A landscape with many valleys, sampled at points; each row gives a point and its height.
From any point a ball rolls to the lowest of the 5 points nearest to it. It stops when none of these is lower. Distance is the straight distance between rows; heights are no part of it.
Z_527: [147 175 110 123  77 128  99 176 151  75 170 110 131 146 126 166  81 152
 120 141 118 145 132]  h=1.02
Z_87: [144 138 107 169 218 117 183  72 130 121 175  71 108 160 105 133  77 103
 167 149 111  85 166]  h=5.81
Z_31: [ 95  36 137 117 198 107 205 155 132 136 139 139 105  81  93 161 157 140
 176 152 113  90 100]  h=0.65
Z_710: [130 133 111 132 114 158  74 174 181  92 151 155 181 120 128 133  76 141
 141 105 136 154 196]  h=0.81
Z_175: [103 116 162 146 144 125  88 178 107 181  52 168 163 161 151 102 193 118
  87 133 154 166 197]  h=4.89
Z_677: [ 91  86 147 132 146 108 143 104 107 157  98 171 139  98  98 130 156  92
 142 106 123 120  68]  h=3.59
Z_526: [142 132 128 110 128 147 170 128  74 136 155  79  78 152 131 102 105 148
 140 127 108 112 116]  h=1.19
Z_854: [ 98 152 136 170  99 117  90 156 187 154  98 152 174 138 147 111 140 118
 132 128 139 161 200]  h=0.92
Z_782: [136 142 123 125  87 113  91 173 164  99 139 133 161 125 109 180  96 122
 131 124 125 159 167]  h=0.75
Z_148: [154 152 121  77  78 137 126 132 107 117 157  82  92 126 139 145  95 146
 115 152 114 124 128]  h=0.69
Z_237: [136 169 157 158 188 119 190  65 111 147 122  95 109 156 145 102 133 140
 142 136 112 101  99]  h=0.50
Z_761: [103 106 151 111 124 131 148 102  92 127 141 118  99 119 125 147 126 130
 137 125 139 115  72]  h=0.52
Z_973: [163 166 128 118  90 129 124 106  75 151 113  91  81 132 154 123 146 131
  74 117 140 113 118]  h=2.09
Z_241: [116 159 149 162 145 147  51 188 148 180  81 152 131 167 150  87 178 124
  95 110 164 166 182]  h=5.51
Z_323: [140 107 111 143 211 137 174  97 129 128 191  92  88 168 129 109  95 144
 127 137 103 123 139]  h=2.57
Z_64: [126 125 127 154 116 135  82 145 172 125 135 160 165 144 140 112 143 123
 125 118 163 167 185]  h=0.76
Z_264: [154 114  98 102 109 158 116 157 127  88 186 108  94 148 118 156  93 144
 117 148 113 130 114]  h=0.79
Z_270: [139 193 120 118  91  91  68 132 159  90 106 113 147 137 128 113 115 150
 108 129 125 134 162]  h=0.90
Z_672: [114  70 158 109 186 118 191 105 103 160 114 133 124 112 116 126 154 142
 147 149 135 116  69]  h=4.48
Z_134: [104  69 104 121 135 164 112 131 146 118 137 158 189 101 118 139 139  95
 139  84 154 118 139]  h=2.12
Z_546: [107  66 127 123 146 159  72 201 160 118 121 181 168 132 162 113 126 148
 110 139 182 153 203]  h=0.61
Z_600: [136 201 122 146  91 110  47 151 164 107 112 136 152 139 146 130 112 125
 116 127 134 146 177]  h=0.67
Z_982: [164 174 113 104  70 130 120 146 138 109 117 113 112 139 123 156  96 142
 116 142 139 131 138]  h=0.86
Z_478: [149 158 146 143 173 127 169  84 109 156 123  98  91 161 161 101 123 160
 120 132  96  99  96]  h=3.99
Z_976: [ 98 104 186 116 162 112 148 105  86 144  93 116  96 102 120 128 144 125
 140 151 142 117  80]  h=0.57
Z_928: [147 126 132 151 178 130 160  90  94 145 119  87  89 142 150  95 119 142
 118 143 115 114 111]  h=3.85
Z_92: [128  93 106 119 116 145 131 122 132 101 156 124 117 122 111 172 108 104
 146 100 120 126  93]  h=1.55
Z_899: [126 157 124 129  61  96 130 100 109 131 126 144 150 129 114 145 131 102
 106 131 141 127 113]  h=1.78
Z_498: [134 104 126 108 167 131 161 112 103 133 163  82  73 155 107 114 106 139
 130 139 103 121 114]  h=1.54
Z_589: [102  97 115 149 131 134 113  93 131 162 110 170 168 110 124 109 173  73
 112 100 141 106 109]  h=2.17
Z_259: [187 148 129 117 155 128 166  94  95 132 140 102  70 160 135  76 100 159
 125 121 112 100 119]  h=1.61
Z_549: [100 121 177 141 131 111 145  82  91 164  88 122  98 121 118 118 157 133
 105 134 121 105  45]  h=4.08
Z_960: [190 173 126 128 139 142 154  77  97 137 127  92  56 147 151 104  90 164
  98 117  93 101 118]  h=1.44
Z_242: [112 108 139 108 182 144 165 106 115 140 169  93  85 149 131 129 111 142
 152 125 113 126  96]  h=2.34
Z_132: [114  97 144  99 129 133 121 114 105 127 113 157 125 105 110 153 133 111
 127 127 118 135  64]  h=2.02
Z_981: [126 176 122 133  80 114  88 161 167 107 119 137 154 122 129 142  93 126
 142 117 142 171 175]  h=0.71
Z_553: [109 122 109 134  77 121 109 126 139 129 116 133 164 119 112 130 154  83
 137  98 125 129 121]  h=1.23
Z_556: [ 95  85 170 130 175 114 186 106 102 164 131 101 104 128 121 114 148 148
 155 136 130 122  96]  h=3.60
Z_737: [156 213 117 105  84 114  85 159 154  98 108 138 134 140 151 118  92 161
 121 144 121 141 179]  h=1.37
Z_285: [121  62 111 126 132 153 137 133 159 112 121 180 168 102 162 130 155 108
 146 101 163 146 148]  h=3.46
Z_886: [119  90 114 136 130 158 124 131 157 139 131 162 173 130 146 125 166  95
 140 104 146 158 172]  h=2.47
Z_401: [117 131 161 172 168 111 193 113 103 160 105  98 107 142 138  94 142 157
 143 145 113 105  90]  h=0.32
Z_299: [108  84 133 130 163 119 139 107 110 153 118 139 107  90 116 140 143 126
 158 152 103 125  63]  h=4.00
Z_786: [147 137 117 124  74 103 139 107  85 158 113 103  85 121 149 121 125 134
 104 124 127 120 102]  h=1.71
Z_102: [132 121 115 112  99 139 128 127 119 123 147 150 130  98 113 148 118 118
 135 123 133 125  87]  h=1.04
Z_621: [111 143 118 149 102 100 106 113 147 132 118 140 165 131 117 149 157 103
 106  99 136 134 160]  h=0.96
Z_265: [114 114 143 157 108 125 106 165 152 154 100 184 157 152 162 112 181 115
  99 123 175 168 202]  h=2.24
Z_868: [ 69  59 174 120 179 116 169  94 115 150 112 153 142  98 108 115 180 132
 161 173 130 103  69]  h=5.68
Z_131: [ 97 138 122 145 116 129  59 190 164 135 105 158 160 149 148 104 157 126
 127 120 164 153 196]  h=0.93
Z_251: [130  96 138 110 161 154 141 128 104 141 176  99  85 141 126 127 103 128
 146 148 117 113  93]  h=1.53
Z_715: [ 88  92 156 134 144 143  73 189 169 143 113 184 185 143 154  94 166 124
 113 102 173 166 192]  h=1.51
Z_160: [120 197 126 111  60 106 114 162 147 111  99 105 148 126 139 125 131 136
  97 135 127 147 161]  h=1.60
Z_223: [118 181 107 138  88 106 102 141 197 118 103 127 171 142 132 136 144 110
 123 128 142 144 171]  h=0.62
Z_364: [110  82 135 138 218 113 194 112 133 137 161 102  90 132 123 127 125 129
 167 151 122 114 108]  h=2.60
Z_777: [159 135 131 154 204 135 180  84 121 110 136 108  94 163 122 106 109 137
 161 138  93  86 112]  h=4.61
Z_139: [105 134 119 155  73  90 125 107 134 150 103 162 159 115 109 105 170  84
 110 120 137 121 118]  h=1.32
Z_667: [135 128 123 138  97 129 109 116 141 124 132 147 185 119 131 141 146  92
 142  99 139 143 147]  h=1.15
Z_689: [ 92  42 133 123 184 132 159 139 154 124 123 180 116  91  91 170 153 123
 183 106 104  93  81]  h=2.06
Z_803: [156 165 142 105 101 135 128 116  86 123 137 105 107 139 142 123  97 160
 106 142 117 119 116]  h=0.82
Z_823: [179 187 117 120  63 106 134 131 102  99 139  97 118 145 151 155 124 156
 100 151 126 132 133]  h=0.98
Z_257: [174 169 138  88  76 134 122 144 121 106 140  93 115 147 142 147  86 161
  98 147 136 130 139]  h=0.85
Z_88: [170 215 132 108  53 124 104 161 144  85 131 102 119 124 144 161  73 175
  98 138 131 142 147]  h=0.34
Z_852: [182 161 120 113 122 147 145 104  72 130 129  93  68 154 148 106  95 176
 106 147 124 109 107]  h=1.03
Z_626: [166 166 122 101 107 147 126 158  89  96 164  93 113 148 133 160  93 149
  94 142 100 122 129]  h=0.59
Z_801: [115  94 128 126 130 152  91 163 177 116 127 178 183 131 142 127 161 126
 130 110 172 147 192]  h=0.48
Z_84: [134 134  96 106  98 143 110 149 149 106 141 134 140 122 109 147 134  94
 156 116 131 140 118]  h=1.06
Z_113: [112  81 142 124 194 127 167 118 107 136 138 102  70 139 117 130 129 144
 148 139 107 129  89]  h=2.10
Z_477: [122 144 119 113 105 130 128 110  85 128 149 106 104 141 139 126 123 137
 111 135 132 117  94]  h=1.08
Z_384: [152 212 129 108  72  83 109 139 120 100 108 111 116 120 137 141 106 147
 101 144 145 122 165]  h=2.28
Z_489: [124  77  68  98 153 176 119 122 132 109 152 186 165 101 107 177 145  91
 141  67 133 130 114]  h=2.11
Z_564: [105  66 114 105 174 155 137 130 129 119  90 158 124  80  89 169 147  98
 170  95 111 100  63]  h=2.52
Z_111: [115 183 116 165 126 128  81 143 149 159  82 158 154 160 142  94 164 122
  89 121 143 159 192]  h=4.27
Z_844: [110  45  92 106 160 164 129 126 141 117 118 181 149  82  96 162 133 117
 152 103 118  90  80]  h=1.91
Z_422: [143 205 119 134  78  95 103 141 155 127 113 131 172 123 109 123 143 133
 104 131 119 138 176]  h=0.84
Z_304: [187 205 129 113  82 115 138 143  83 115 125  91 104 140 163 137 118 153
  77 136 141 131 153]  h=1.66
Z_42: [130 122 108 150 128 153  57 168 178 118 129 144 177 135 172 107 104 135
 121 109 134 175 195]  h=0.74
Z_247: [ 95 100 169 161 174 112 191  95  93 193 116  89 113 113 144 102 167 132
 151 143 129 112  80]  h=0.56
Z_830: [123  99 120 130 203 132 182 117 113 123 156 105  78 141 107 108 105 152
 180 149  95 117 116]  h=2.72
Z_379: [139  98 120 106 175 154 139 131 120 112 186  93  69 139 123 125  79 135
 126 145  90 136 106]  h=1.77
Z_213: [146 154 104 123  95 123  78 172 206  94 157 121 171 128 127 147  78 145
 151 122 126 154 162]  h=0.83
Z_300: [ 91  82 112 153 112 138 128 112 140 136 126 178 178 109 128 121 159  86
 131  89 152 129 131]  h=3.04
Z_625: [136 166 131 138 108 120  54 148 164 112 119 142 160 126 152 107 122 133
 109 118 139 169 189]  h=0.70
Z_65: [ 85  66 147 118 182 129 175 116 121 154 132 127 101  97 106 133 125 126
 157 149 120 124  87]  h=3.14
Z_585: [126 178 115 155  77 111  97 136 160 125  96 134 170 137 138 116 166 103
 113 133 142 147 163]  h=1.22
Z_712: [165 148 154 131 115 155 129  99  80 144 138 100  82 141 161 100 105 149
 110 134 114 118 119]  h=1.17
Z_73: [ 95  60 121 113 145 168 116 184 167 105 132 191 189 124 174 109 157 132
 133 100 180 168 195]  h=3.89
Z_291: [136 119 118 110 100 148 137 142 117 103 165 123 105 116 108 124  88 137
 121 145 111 120  94]  h=0.89
Z_3: [175 192 145 173 181  74 212  62 109 133 114 117  80 145 140  90 110 141
 157 163  98  72 128]  h=4.07
Z_445: [133 145 103 110  71 133 110 135 147 110 135 123 136 123 132 163 108 116
 127 115 118 145 124]  h=0.80
Z_709: [ 93  90 185 151 175 100 184  80 124 180  94 113 124  96 114 114 179 108
 147 159 111 134  57]  h=6.54
Z_724: [137 237 135 132 101 117  43 168 142 126  87 142 145 122 126 102 151 138
  97 123 123 145 200]  h=3.53
Z_515: [106  67  89 107 133 158 119 115 132 108 153 145 156  93 107 161 149 107
 153 105 128 111 108]  h=0.68
Z_933: [156 158 108 170 190 103 211  67 122 119 133  97  99 157 120  83 110 136
 168 176  92  71 115]  h=4.77
Z_834: [ 95  78 127 122 210 123 204 122 141 145 177  98  91 118 133 146 146 121
 162 147 112 106 123]  h=2.84
Z_110: [118  93 133 127  98 146 121 118 131 130 137 146 139 103 108 151 129  90
 136 112 117 123  79]  h=1.36
Z_470: [157 150 116 147 187 156 145 105 112 128 164  84  71 177 145 105  80 141
 120 150 103  99 136]  h=3.16
Z_998: [143 179 119 138  72 108 106 140 168 124  95 146 154 123 120 114 141 107
 127 110 138 144 170]  h=0.66
Z_212: [162 167 111  99  92 138 127 170 137  92 190  97 135 138 125 168  73 157
 122 144 127 121 134]  h=0.99
Z_393: [ 97  85 133 125 138 124 131 109 114 135  98 136 141 108  78 134 143 102
 144 108 124 120  86]  h=2.96
Z_657: [111  80 128 134 132 139  58 185 163 126 104 163 175 147 159  91 131 143
 129 131 155 182 196]  h=0.95
Z_200: [136  97 109 116 107 139 102 112 149 113 137 148 154 120 109 148 124 101
 149  99 128 146 118]  h=1.33
Z_759: [104 110 145 149 121  96 122  83  84 163 100 158 129 101 101 122 154 101
 128 128 133 131  60]  h=2.75
Z_518: [163 202 140 115  51  92 128 131  86 127  96 105 109 106 146 129 130 161
  88 148 144 136 154]  h=2.95
Z_332: [149 115 110 119 129 162  96 159 182 113 147 126 206 117 138 130 105 108
 147  88 138 149 186]  h=1.05
Z_949: [100 101 106 164 122 135 107 120 148 148 106 161 192 127 144 130 211 100
 120 117 160 145 172]  h=4.40
Z_15: [163 155 122 116 117 161 142 138  97 132 171  73  81 169 154 135  79 150
 103 157 108 115 142]  h=0.72
Z_433: [152 209 120 120  84 109 105 155 154  74 124 118 149 136 112 162  81 162
 111 135 121 127 149]  h=1.18
Z_14: [104  60 116 136 154 142 128 102 134 124 102 201 171 102  76 141 151 107
 159 100 115  99  68]  h=2.93
Z_776: [104  72 144 150 195 112 205 126 123 158 143 107 102 116 110 120 148 136
 170 134 108 116 103]  h=2.94
Z_780: [145 159 139 125  68 109 132 120 101 142 131  98 116 115 127 129 146 132
  92 136 143 120 115]  h=1.52
Z_530: [114 125 147 138 110 105 136  98  95 157 111 127 112 107 101 134 152 114
  97 120 137 113  95]  h=2.07
Z_112: [156 133 112  95 113 144 124 156 103 124 181  88 108 161 113 153  72 140
  99 144 131 124 125]  h=0.73
Z_171: [ 85  81 156 140 140  88 138  89 117 147  98 167 127  90  96 147 162  98
 127 133 139 118  67]  h=0.53
Z_454: [104  56 153 119 185 134 163 126 115 119 144 133 115 100 108 150 111 143
 157 139 103 113  61]  h=2.23
Z_969: [ 99  69 124 111 139 148 127 124  94 135 137 142 128 113  98 126 138  86
 132 105 108 124  79]  h=2.19
Z_938: [167 252 139 126  93 105  78 147 119  68  73 133 102 113 146  88 116 138
  92 136 141 140 187]  h=4.60

Where does a ball stop that starts at each point below?
Z_84 | Z_223
Z_960 | Z_626
Z_834 | Z_626

Call two points neighbours if one is among the 5 nearest of the other. Go from one point of each pair to the other, from neighbour to neighbour, staying as low as possible. Name the highest point that can't be avoided.
Z_801, Z_31 | Z_689
Z_801, Z_761 | Z_102
Z_801, Z_223 | Z_64
Z_88, Z_515 | Z_200
Z_801, Z_626 | Z_982
Z_801, Z_401 | Z_776
Z_88, Z_626 | Z_257
